Each scene shows the same named points in several views. A view is turned or mirrored, and shifted as a whole, has a little noise and may leave points out.

Scene 1
View 1
q723: [-1, -3, 22, 23, 46, -10, 9, -8, -20, 3, 8, -10, 3, -6, -30, 15, 1, 23, 21, 13, -2, 0, 10, -5, 5, -15]
q73: [-13, -11, 10, 11, 32, -15, 11, -23, -26, 10, 1, -15, 8, -14, -38, 3, -6, 17, 27, 25, 5, 2, 11, -12, 5, -27]
q254: [-7, -2, -4, 16, 31, -13, 3, -23, -12, 7, 8, -23, 6, -13, -36, -10, -16, 17, 19, 40, 3, -14, 9, -2, 14, -12]
q897: [-11, -10, 34, 15, 36, -9, 16, -11, -40, 4, 2, 0, 6, -9, -31, 28, 8, 23, 30, 1, 6, 24, 13, -16, -4, -33]
q441: [-12, -4, 4, 8, 18, -14, -3, -20, -30, 3, 0, -18, 6, -13, -39, 2, -17, 14, 19, 32, 15, 5, 11, -17, 3, -27]
q517: [-13, 7, 8, 14, -4, 17, -1, -26, -45, 1, 20, -6, 11, -13, -30, -2, 3, 27, 25, 32, 8, 31, 20, 5, 10, -22]
q9: [-13, -23, 11, 19, 64, -22, 36, -29, -3, 24, 4, -17, 10, -18, -34, -3, 8, 23, 42, 22, -16, -19, 10, 4, 15, -16]
q141: [0, -10, 31, 21, 59, -21, 15, -3, -20, 3, 0, -8, 1, -5, -31, 27, 0, 20, 21, 1, 0, -2, 7, -14, -1, -21]
q686: [-3, -13, 17, 14, 57, -39, 6, -5, -12, 4, -12, -21, -1, -8, -40, 18, -20, 11, 15, 13, 9, -17, 4, -28, -3, -25]
q898: [-1, 4, 7, 16, 25, -14, -11, -7, -24, -5, 5, -18, 0, -7, -36, 7, -21, 14, 7, 28, 15, -1, 8, -15, 3, -17]
q896: [-12, -2, -3, -5, 9, -36, -25, -10, -34, -6, -19, -29, 1, -13, -50, 5, -48, -1, 2, 38, 37, -1, 6, -46, -8, -37]
q23: [-9, -28, 31, 20, 80, -31, 42, -17, -7, 22, -4, -9, 6, -12, -32, 20, 14, 23, 43, -1, -15, -13, 8, -8, 5, -24]
q61: [-1, -27, 16, 13, 87, -63, 16, -4, 6, 12, -24, -28, -3, -9, -44, 18, -26, 4, 18, 11, 4, -43, -2, -36, -3, -24]
q926: [-1, -9, 0, 20, 60, -29, 10, -14, 3, 8, 2, -27, 2, -10, -36, -4, -17, 15, 18, 32, -4, -34, 3, -6, 12, -6]
q77: [-7, 4, 3, 16, 19, 0, -2, -19, -26, 1, 13, -16, 5, -11, -33, -3, -10, 20, 18, 34, 7, 4, 13, -2, 10, -15]
q907: [7, 6, 0, 28, 50, -16, -5, -5, -1, -3, 12, -25, -1, -5, -32, -2, -19, 17, 6, 33, -2, -29, 5, 1, 14, 3]
q917: [-11, -20, 21, 6, 51, -39, 12, -10, -23, 8, -17, -17, 2, -11, -42, 21, -16, 10, 23, 10, 13, -5, 6, -35, -7, -36]
q364: [-6, -2, 3, 15, 28, -11, -1, -17, -21, 3, 7, -18, 4, -11, -36, -1, -14, 18, 18, 32, 6, -3, 10, -7, 9, -16]
q846: [-17, -6, -16, 1, 11, -20, -7, -30, -23, 8, -2, -30, 7, -19, -45, -17, -30, 9, 19, 52, 17, -8, 9, -17, 9, -26]
q412: [3, 0, 24, 29, 50, -4, 11, -6, -18, 1, 14, -7, 3, -4, -26, 16, 5, 26, 19, 9, -6, -1, 10, 2, 9, -9]
View 2
q517: [-2, -9, 30, 15, -35, 44, -1, 10, 12, 4, -1, -11, 32, -29, -14, -55, 38, -2, -10, 4, 7, -11, -28, -9, -10, -45]
q907: [-27, 4, -12, 7, -20, 10, -3, -2, 5, 23, 11, -17, 34, -5, 2, 12, 41, -33, 5, -13, -7, 8, -19, -6, -15, -36]
q9: [-4, 3, 11, -10, 10, 40, -2, -26, 22, 27, -6, -43, 16, -19, 4, 6, 28, -30, 28, 17, 11, -10, -23, -7, -17, -21]
q77: [-12, -2, 12, 13, -29, 29, -5, 8, 12, 12, 2, -14, 31, -21, -5, -27, 37, -13, -4, -3, 3, -4, -22, -8, -15, -40]
q926: [-22, 8, -11, 4, -6, 15, -9, -7, 16, 29, 1, -28, 22, -12, 10, 21, 32, -33, 15, -4, 1, 1, -12, -5, -20, -27]
q23: [-5, 4, -2, -20, 12, 34, -1, -36, 27, 31, -4, -28, 7, -9, 6, -5, 18, -30, 41, 40, 22, -3, -31, -18, -31, -5]
q896: [-23, 11, -9, 45, -45, 3, -32, 43, 29, 15, -12, 7, 9, -31, 26, -21, 19, 7, -12, -8, 12, 2, 11, -14, -45, -26]
q917: [-13, 8, -12, 11, -15, 15, -18, 1, 32, 26, -9, -6, 3, -17, 20, -16, 13, -10, 21, 25, 24, 2, -11, -21, -46, -7]
q686: [-21, 9, -18, 8, -16, 9, -14, -2, 25, 28, -2, -7, 8, -10, 18, -2, 19, -18, 20, 16, 15, 7, -12, -18, -41, -12]
q846: [-12, 7, 14, 32, -27, 26, -22, 27, 23, 13, -12, -24, 20, -38, 14, -7, 31, -6, -9, -16, 2, -13, 4, -3, -21, -40]
q723: [-14, -2, -2, -1, -18, 25, 1, -12, 13, 20, 6, -9, 24, -7, -4, -24, 30, -21, 15, 17, 10, 4, -32, -17, -25, -25]
q73: [-7, 1, 10, 10, -18, 32, -10, 1, 23, 16, -7, -18, 18, -24, 5, -23, 27, -12, 9, 11, 12, -8, -17, -11, -25, -27]
q441: [-12, 1, 9, 21, -29, 27, -14, 14, 21, 14, -6, -10, 19, -27, 5, -27, 27, -6, -1, 3, 10, -5, -12, -12, -26, -31]
q898: [-21, 2, -4, 18, -34, 15, -9, 13, 14, 16, 3, -2, 25, -15, 3, -22, 33, -13, -1, -2, 5, 4, -17, -13, -26, -32]
q364: [-15, 1, 6, 13, -25, 25, -8, 6, 16, 16, 1, -16, 26, -21, 1, -15, 33, -16, 2, -2, 4, -2, -17, -8, -19, -35]
q254: [-14, 4, 7, 13, -19, 26, -9, 5, 14, 17, -1, -26, 27, -22, 3, -1, 36, -20, 1, -9, -1, -6, -12, -4, -13, -38]
q412: [-15, -4, -2, -7, -17, 25, 6, -17, 9, 20, 11, -9, 29, -3, -10, -24, 34, -26, 16, 17, 8, 5, -38, -16, -20, -27]
q61: [-26, 18, -33, 3, 2, -2, -21, -10, 32, 39, -7, -17, -1, -6, 32, 31, 12, -29, 34, 18, 17, 9, -2, -17, -49, 1]
View 3
q73: [-43, -3, 1, 12, 3, -17, -1, 11, 12, 3, 24, -8, -10, -17, 2, 20, 6, 0, 10, -13, -8, -20, 13, -11, -15, 2]
q23: [-65, 19, 3, 12, 31, -24, -33, -10, 11, -4, 54, -14, -17, 15, 13, 3, 1, -1, 13, 9, -13, -39, 3, -14, 23, -15]
q723: [-41, 10, 14, 18, 10, -8, -3, 3, 9, -8, 39, -6, -14, -6, 10, 10, 2, 1, 17, 4, -2, -29, 1, -1, -23, 0]
q412: [-39, 11, 19, 23, 12, -1, -3, 1, 8, -12, 42, -3, -19, -2, 10, 7, 0, -1, 19, 13, -1, -30, -1, 3, -28, -3]
q846: [-31, -17, 3, 17, -12, -27, 17, 25, 5, 16, -2, 6, 2, -30, -5, 22, 4, 9, -7, -33, -2, 0, 20, -11, -13, 12]
q898: [-30, 3, 15, 17, -3, -17, 16, 12, 2, -4, 21, -2, -1, -18, 10, 16, 6, 11, 7, -18, 7, -19, 3, 3, -36, 13]
q897: [-50, 10, -3, 1, 9, -9, -10, 0, 22, -12, 47, -30, -13, -12, 9, 27, 15, -4, 29, -5, -7, -38, 4, -7, -35, 0]
q9: [-55, 1, 6, 24, 20, -14, -20, 3, 9, 7, 33, 3, -23, 1, 1, 3, -6, -5, 5, 11, -18, -19, 14, -16, 22, -15]
q364: [-34, -3, 12, 21, -1, -13, 9, 14, 6, 1, 20, 2, -9, -18, 3, 15, 2, 5, 5, -11, 0, -14, 8, -3, -23, 6]
q907: [-28, 6, 33, 35, 6, -13, 13, 10, -9, -2, 22, 22, -7, -3, 12, -4, -9, 12, -5, 0, 10, -13, -1, 10, -14, 5]
q141: [-49, 19, 10, 10, 17, -19, -11, -3, 8, -12, 48, -15, -8, 2, 18, 10, 7, 5, 17, -2, 0, -39, -4, 0, -18, 0]
q61: [-57, 26, 14, 10, 27, -59, -16, -6, -13, 4, 38, -2, 15, 16, 29, -3, 2, 26, -14, -27, 7, -32, -6, -4, 33, 5]
q926: [-39, 6, 23, 30, 12, -25, 1, 7, -7, 6, 23, 17, -7, 1, 12, -3, -8, 12, -8, -4, 1, -14, 4, -1, 11, 0]
q254: [-33, -7, 15, 27, 0, -14, 10, 17, 2, 7, 14, 13, -11, -16, 0, 10, -4, 5, -1, -7, -3, -8, 12, -4, -11, 3]
q896: [-31, -1, 1, -2, -14, -49, 24, 19, -1, 7, 4, -11, 26, -30, 13, 30, 18, 26, -7, -59, 14, -16, 6, -1, -33, 30]
q686: [-47, 17, 9, 7, 13, -41, -4, 1, -3, -3, 34, -9, 11, 0, 21, 11, 8, 18, 0, -25, 7, -31, -3, -1, -5, 9]
q917: [-53, 14, -2, 0, 13, -41, -9, 1, 6, -1, 36, -21, 8, -5, 18, 18, 13, 14, 6, -28, 0, -34, 2, -8, -4, 7]
q441: [-35, -5, 3, 11, -5, -20, 9, 15, 11, 3, 18, -8, -2, -24, 2, 25, 9, 6, 8, -22, -1, -16, 11, -7, -28, 10]
q517: [-30, -15, 2, 16, -13, 12, 14, 20, 26, -3, 19, -10, -24, -36, -11, 32, 8, -12, 27, -1, -10, -13, 18, -9, -57, 3]
View 4
q77: [2, -12, -21, -2, -10, -3, -33, -28, 27, -2, 2, -15, -6, -2, 6, -32, -8, 2, 15, 11, -25, -12, -14, -17, 33, -6]
q254: [2, -24, -19, -11, -8, -13, -29, -29, 21, 13, -10, -11, -1, 6, -2, -35, 4, -2, 19, 3, -24, -6, -13, -15, 25, 2]
q686: [18, -28, 10, -14, -14, -28, -10, -33, 13, 11, 2, -15, -18, -9, -25, -20, -9, -3, 11, 14, -29, -20, -21, 1, -10, 21]
q898: [13, -11, -3, -4, -8, -6, -28, -24, 19, -2, 1, -21, -20, 5, -6, -32, -14, 5, 11, 15, -34, -14, -21, -10, 20, 1]
q141: [4, -14, 2, -1, -20, -24, -10, -37, 18, -2, 10, -23, -4, -29, -13, -8, -11, -7, 5, 15, -23, -38, -18, 1, -3, 14]
q9: [-11, -38, -22, -14, -21, -36, -14, -46, 24, 23, -3, -3, 23, -29, -7, -15, 14, -17, 18, -1, -9, -20, -2, -7, 8, 14]
q896: [48, -27, 8, -20, 2, -1, -29, -22, 27, 6, 12, -6, -53, 22, -18, -44, -35, 14, 20, 31, -46, 14, -26, -10, 9, 5]
q846: [22, -34, -20, -20, -2, -5, -35, -29, 32, 18, -1, 3, -20, 17, -3, -46, -11, 5, 26, 13, -31, 18, -12, -20, 28, -2]
q723: [-2, -10, -9, 1, -17, -17, -19, -33, 19, -3, 3, -23, 2, -21, -3, -17, -5, -5, 7, 11, -22, -32, -16, -5, 11, 6]
q364: [6, -18, -14, -7, -10, -10, -27, -29, 23, 5, 0, -14, -7, -1, -1, -30, -6, 1, 15, 10, -27, -10, -15, -14, 23, 0]
q926: [0, -31, -6, -15, -11, -30, -16, -30, 8, 21, -22, -14, 2, 5, -17, -31, 15, -6, 17, -3, -23, -15, -16, -6, 7, 16]
q412: [-9, -8, -13, 5, -18, -16, -20, -33, 18, -5, 3, -26, 6, -24, 0, -15, -2, -7, 6, 8, -20, -36, -14, -7, 16, 4]
q897: [8, -11, -9, 2, -21, -13, -18, -40, 34, -11, 30, -17, -7, -43, 1, -5, -26, -6, 7, 26, -22, -32, -14, -5, 8, 3]
q73: [10, -25, -16, -10, -14, -15, -23, -37, 31, 7, 11, -6, -6, -16, -2, -24, -12, -3, 17, 15, -22, -10, -12, -11, 17, 3]
q441: [17, -21, -13, -10, -8, -5, -29, -31, 31, 3, 11, -9, -18, -4, -1, -31, -19, 3, 16, 20, -29, -3, -15, -14, 21, -1]
q23: [-5, -34, -7, -11, -27, -44, -3, -50, 22, 17, 9, -9, 18, -48, -16, 0, 4, -19, 10, 7, -9, -36, -6, 4, -12, 22]
q517: [0, -4, -35, 6, -12, 10, -41, -32, 43, -14, 20, -13, -5, -17, 23, -28, -22, 3, 14, 19, -24, -11, -9, -23, 49, -20]
View 5
q723: [-15, -4, -6, -17, 2, -14, 2, -4, 9, 8, -7, -14, 17, 44, -3, -15, -17, -11, -1, 7, -11, -11, -18, -13, -3, -25]
q686: [-18, 17, -18, 8, 5, -11, -5, -2, -5, 17, -15, -4, 28, 61, 14, -6, -23, 0, 12, 5, -5, -2, -26, 11, -7, -20]
q896: [0, 44, -15, 18, -5, 1, 23, -13, -4, 32, -2, -10, 44, 54, -9, 40, 7, 1, 30, 11, 19, -13, -2, 35, -2, -9]
q61: [-25, 22, -27, 21, 14, -13, -16, 3, -22, 21, -31, 4, 35, 71, 39, -18, -42, 9, 19, 7, -12, 10, -44, 24, -9, -16]
q73: [-5, 6, -16, -17, 11, -12, 24, -9, 10, 13, -9, -13, 20, 46, 4, 1, -8, -8, 2, 21, -9, -15, -12, 3, 0, -26]
q897: [-10, 1, -16, -14, 1, -18, 13, -4, 23, 0, 8, -9, 7, 67, -7, -8, 6, -10, -23, 6, 1, -22, -11, -8, -9, -41]
q441: [-1, 14, -12, -12, 4, -7, 26, -11, 8, 18, -5, -16, 27, 42, -5, 14, 0, -9, 9, 19, -1, -17, -5, 8, 0, -20]
q917: [-13, 20, -26, 8, 8, -13, 4, -3, 0, 14, -9, -1, 24, 73, 15, -4, -11, 2, 0, 8, 1, -8, -24, 16, -9, -28]
q926: [-15, 3, -9, -12, 13, -8, 6, -7, -11, 21, -29, -14, 32, 30, 20, -11, -38, -6, 25, 20, -24, 3, -27, 3, 3, -9]
q23: [-21, -10, -27, -15, 22, -23, -1, 4, 5, -2, -20, -1, 8, 68, 32, -38, -32, -4, -18, 15, -24, -4, -38, -6, -8, -38]
q898: [-9, 13, -1, -7, -6, -5, 11, -11, 4, 20, -6, -17, 30, 36, -13, 10, -8, -10, 18, 8, -1, -12, -6, 0, 0, -13]
q254: [-5, 4, -6, -22, 10, -7, 25, -11, 0, 20, -18, -20, 28, 23, 4, 3, -20, -11, 20, 26, -17, -9, -11, 1, 6, -12]
q9: [-11, -11, -23, -29, 28, -18, 18, -3, 3, 6, -28, -10, 15, 42, 30, -27, -34, -8, -4, 31, -32, -5, -30, -4, 2, -30]
q364: [-6, 5, -5, -18, 5, -8, 20, -10, 5, 17, -10, -19, 26, 33, -4, 5, -11, -10, 15, 18, -10, -12, -9, -1, 3, -16]
q77: [-3, 2, -1, -24, 2, -8, 25, -12, 11, 16, -5, -21, 23, 26, -12, 6, -6, -15, 12, 18, -9, -16, -3, -7, 5, -18]
q907: [-16, 1, 5, -14, 0, -5, -1, -9, -8, 23, -23, -20, 33, 17, -1, -6, -35, -10, 31, 11, -19, 0, -20, -8, 5, -2]
q846: [5, 20, -14, -15, 12, -2, 39, -16, -1, 27, -17, -18, 37, 28, 3, 24, -7, -7, 27, 32, -8, -13, -4, 19, 8, -11]
q141: [-20, 1, -10, -5, 1, -16, -10, -1, 7, 6, -6, -6, 15, 61, 4, -21, -18, -7, -6, -1, -7, -8, -25, -8, -10, -29]
View 6
q141: [-14, -16, 2, 2, -38, 7, 9, 3, -24, 9, 23, -8, -21, 10, 1, 6, -15, 24, 5, -6, -19, -22, 15, -11, -1, 4]
q73: [14, -5, -6, 4, -40, -5, 3, 8, -17, -10, 1, -4, -7, 4, -18, 6, -11, 26, -2, -14, -17, -12, 7, 10, -14, 4]
q897: [8, -13, -7, -15, -39, 2, 25, 12, -27, 8, 17, -3, -18, -6, -16, 4, -3, 21, 0, -12, -8, -21, 16, -10, 12, 2]
q412: [-7, -15, -2, 9, -34, -7, 9, 3, -12, 10, 28, 4, -4, 21, -9, -6, -14, 15, 13, -2, -12, -18, 10, -11, -6, 9]
q896: [7, 23, 20, 28, -37, 16, 11, 10, -35, -22, -61, -12, 6, -4, 1, 17, 2, 38, -8, -46, -38, -10, 4, 11, -6, 2]
q77: [15, 2, -2, 16, -34, -14, 8, 10, -9, -6, -4, 6, 14, 14, -22, -6, -7, 17, 7, -17, -13, -9, 1, 5, -13, 8]
q254: [10, 0, -1, 25, -36, -13, -9, 5, -6, -14, -3, 0, 8, 20, -16, 1, -17, 24, 3, -12, -21, -6, -1, 16, -29, 8]
q517: [35, 5, -13, 2, -33, -25, 26, 21, -9, -2, -4, 15, 22, 0, -41, -13, 4, 10, 7, -18, 2, -8, 2, 2, 0, 8]
q907: [-16, -5, 11, 40, -31, -7, -11, -3, -4, -2, 8, 4, 15, 39, 1, -7, -20, 18, 17, -8, -26, -10, 1, 0, -28, 13]
q917: [-7, -8, 6, 1, -43, 17, 3, 3, -34, -7, -4, -19, -29, -2, 5, 21, -13, 36, -9, -19, -29, -21, 15, 4, -6, -2]
q723: [-4, -13, -1, 7, -36, -3, 7, 5, -16, 6, 19, 1, -7, 15, -9, -1, -13, 19, 9, -7, -14, -17, 9, -6, -7, 7]
q9: [5, -25, -15, 0, -45, -10, -20, -1, -7, -10, 36, -9, -26, 17, -17, 10, -31, 27, -3, 8, -16, -13, 7, 18, -35, 2]
q686: [-16, -9, 11, 14, -40, 16, -3, -1, -28, -5, -2, -16, -21, 11, 10, 17, -17, 34, -1, -16, -32, -19, 12, 1, -13, 3]
q61: [-33, -18, 17, 18, -47, 28, -25, -12, -32, -12, 5, -29, -41, 18, 26, 29, -33, 44, -7, -10, -46, -21, 15, 10, -29, 0]
q846: [24, 13, 2, 25, -39, -8, -7, 10, -13, -27, -35, -4, 12, 7, -20, 8, -10, 31, -7, -28, -25, -2, -3, 28, -29, 3]
q364: [8, 0, 1, 19, -35, -8, 1, 7, -12, -8, -5, 0, 7, 14, -14, -1, -11, 22, 4, -16, -18, -9, 3, 8, -17, 7]
q898: [1, 5, 9, 23, -33, 0, 9, 8, -19, -3, -15, 1, 11, 13, -7, 0, -5, 22, 6, -23, -22, -12, 4, -1, -9, 8]
q23: [-10, -33, -11, -14, -46, 3, -10, -2, -20, 1, 47, -16, -44, 10, -5, 16, -30, 29, -4, 10, -17, -23, 17, 4, -19, -1]
q441: [15, 5, 1, 12, -38, -3, 8, 11, -20, -11, -18, -2, 4, 3, -17, 5, -5, 26, -2, -24, -19, -10, 5, 8, -10, 4]

Which points are out of place in each view (at most two, in the order of its rows)? Write none if all are in place.
view 1 => none
view 2 => q517
view 3 => q23, q686
view 4 => q412
view 5 => q897, q846
view 6 => q907
